Points on a hilly landscape, in no order, each with its height.
A ball rolls from a point to the lowest of its 6 nearest points, and stops where none of them is lower. Distance is the straight distance between rows; heights are no part of it.
Z_543: 123 66 114 99 97 92 87 94 105 112 75  height 8.6
Z_443: 52 116 113 115 107 118 66 77 103 83 93  height 27.9
Z_276: 121 72 80 98 82 116 92 116 100 95 107  height 39.3
Z_475: 88 108 100 103 125 119 118 84 86 90 140  height 20.5
Z_278: 115 74 81 98 86 122 94 110 95 82 113  height 2.1
Z_107: 68 140 92 83 95 85 107 132 111 92 137  height 17.8
Z_806: 86 106 105 104 124 120 118 92 104 99 145  height 15.3
Z_28: 100 113 128 108 116 103 132 89 129 125 130  height 40.2
Z_133: 63 126 118 111 119 88 92 64 92 107 64  height 29.1
Z_368: 77 142 102 97 112 80 118 123 122 109 137  height 11.2
Z_16: 104 101 63 93 69 102 95 135 106 103 118  height 12.8
Z_71: 128 64 100 99 84 104 88 105 102 106 87  height 22.4
Z_676: 115 118 101 111 92 88 112 96 81 109 34  height 14.2
Z_337: 70 139 88 91 100 85 109 131 113 97 139  height 11.9
Z_105: 78 134 95 101 114 90 117 125 125 109 139  height 10.0
Z_46: 106 110 134 107 111 102 134 84 125 125 125  height 47.7
Z_863: 97 112 65 86 66 97 97 137 104 101 124  height 11.6
Z_970: 117 77 86 97 90 122 95 105 85 78 111  height 57.1
Z_512: 102 88 71 101 94 123 101 119 106 88 128  height 16.2
Z_264: 96 121 113 107 102 81 108 83 86 116 38  height 20.7
Z_976: 115 69 125 98 104 88 86 86 104 114 71  height 7.0
Z_865: 89 111 113 107 126 116 123 86 104 110 140  height 16.0
Z_645: 97 98 85 100 113 127 107 95 81 73 132  height 34.6
Z_847: 90 122 114 110 119 97 127 104 131 122 133  height 22.1
Z_474: 129 71 89 99 84 88 85 116 114 124 90  height 41.1
Z_99: 117 88 69 94 70 104 91 133 107 106 108  height 11.4
Z_369: 83 123 72 94 89 101 105 135 111 96 135  height 9.9
Z_308: 102 96 85 98 105 122 102 96 77 69 125  height 37.4
Z_674: 72 112 125 103 119 87 91 64 95 107 66  height 14.5
Z_682: 125 111 97 104 83 92 109 100 73 92 44  height 12.1
Z_750: 82 122 91 107 115 104 118 117 123 105 141  height 9.2
Z_235: 92 106 128 101 109 79 97 71 86 112 53  height 15.5
Z_52: 107 116 112 108 97 82 110 89 82 114 36  height 16.8
Z_830: 97 92 129 100 109 80 92 72 90 110 59  height 6.8
Z_833: 97 92 83 101 107 129 104 105 96 80 133  height 31.3
Z_396: 120 71 118 97 97 91 87 86 93 108 70  height 6.9
Z_677: 88 100 93 103 120 124 113 94 93 85 142  height 23.8
Z_304: 114 120 129 103 101 84 134 101 141 130 116  height 2.3
Z_255: 114 74 108 104 112 76 80 97 125 127 79  height 11.7
Z_824: 106 99 123 98 100 81 99 78 78 107 49  height 14.3
Z_930: 125 88 106 94 86 97 96 95 70 84 68  height 3.5
Z_230: 110 114 132 106 105 93 134 95 138 126 121  height 35.1
Z_321: 104 87 84 99 102 126 101 101 84 73 123  height 53.8
Z_629: 124 77 94 93 83 110 94 100 75 79 87  height 40.0
Z_137: 129 67 95 99 85 98 88 110 108 113 86  height 26.7
Z_84: 119 97 86 93 87 109 98 97 65 67 84  height 17.7
Z_684: 88 86 116 108 126 81 78 83 130 116 82  height 11.5
Z_66: 111 70 119 102 112 83 85 87 117 120 73  height 7.6
Z_486: 88 118 68 87 74 97 99 139 104 97 126  height 11.0
Z_383: 118 94 72 90 64 88 87 130 103 117 104  height 0.8
Z_856: 66 99 118 112 125 98 69 76 125 97 88  height 27.0
Z_285: 103 102 81 96 107 117 103 93 66 65 116  height 26.9
Z_470: 90 103 76 100 105 123 107 118 111 90 138  height 10.6
Z_961: 110 86 70 97 82 118 98 126 105 92 119  height 15.6
Z_842: 124 71 93 96 84 117 93 105 88 86 98  height 60.0
Z_539: 106 127 123 106 111 81 130 105 138 128 121  height 41.6
Z_536: 88 110 72 101 99 116 108 128 114 95 138  height 9.8
Z_327: 92 110 90 99 120 118 111 84 75 79 133  height 23.9
Z_969: 87 105 82 104 113 121 110 114 114 96 141  height 10.9
Z_165: 124 104 98 99 82 94 101 95 66 81 57  height 11.1
Z_884: 128 73 104 94 82 107 90 97 81 86 81  height 28.7
Z_481: 112 105 78 95 98 113 102 97 62 63 101  height 22.3
Z_393: 114 106 116 101 92 84 102 87 76 105 46  height 14.8
Z_559: 82 121 78 102 101 105 110 131 118 98 139  height 9.7
Z_769: 120 88 116 95 89 90 97 87 72 98 57  height 7.8
Z_648: 57 113 117 111 120 108 73 70 108 86 89  height 21.0
Z_441: 55 124 115 113 114 103 77 67 95 91 81  height 26.6
Z_445: 73 122 120 106 115 81 95 68 88 109 57  height 30.9
Z_205: 112 84 84 93 93 123 97 100 77 68 111  height 62.0
Z_204: 123 80 81 95 76 80 86 122 109 127 94  height 27.5
Z_940: 75 97 127 106 125 92 80 67 113 104 78  height 8.4
Z_841: 108 77 127 99 109 84 87 76 101 113 69  height 6.3
Z_89: 86 85 121 106 127 85 78 78 124 111 79  height 9.0
Z_602: 128 64 103 97 83 104 88 101 93 96 83  height 31.6
Z_552: 88 95 132 100 118 84 88 69 99 107 66  height 3.6
Z_597: 86 107 95 106 120 120 116 100 110 96 144  height 12.7
Z_874: 120 81 73 97 71 103 92 127 107 107 106  height 16.1
Z_280: 125 85 99 93 83 107 94 96 70 77 79  height 20.8
Z_535: 86 132 107 105 117 92 126 111 133 119 134  height 15.7
Z_400: 69 134 91 79 83 87 102 133 101 87 138  height 53.0
Z_985: 99 110 68 84 63 94 91 138 99 103 118  height 13.9
Z_859: 114 76 128 96 101 88 90 80 91 108 65  height 7.1
Z_312: 86 119 119 107 112 79 101 73 87 115 48  height 30.8
Z_709: 104 95 65 97 76 112 97 133 110 97 123  height 13.3
Z_352: 84 113 102 110 124 111 122 102 119 110 143  height 3.4
Z_323: 120 80 120 96 91 90 93 87 81 100 62  height 2.5

Call two points neighbours if one is among the 6 nearest of the other. Go from one point of each pair to the other, from neighbour to neighbour, staying as low as possible. Name the highest point that can't be avoided.
Z_323, Z_352 => Z_285
Z_383, Z_352 => Z_863
Z_383, Z_304 => Z_535
Z_352, Z_278 => Z_961
Z_323, Z_552 => Z_396

For each start below, name the point where the ball stops.
Z_321 => Z_323
Z_486 => Z_352
Z_71 => Z_323
Z_602 => Z_323
Z_137 => Z_323
Z_133 => Z_552

Write out the way that a ball takes from each point below.
Z_308 => Z_327 Z_475 Z_597 Z_352
Z_105 => Z_750 Z_352
Z_84 => Z_930 Z_323
Z_264 => Z_676 Z_165 Z_930 Z_323
Z_682 => Z_930 Z_323
Z_863 => Z_369 Z_559 Z_750 Z_352
Z_833 => Z_470 Z_559 Z_750 Z_352
Z_393 => Z_769 Z_323
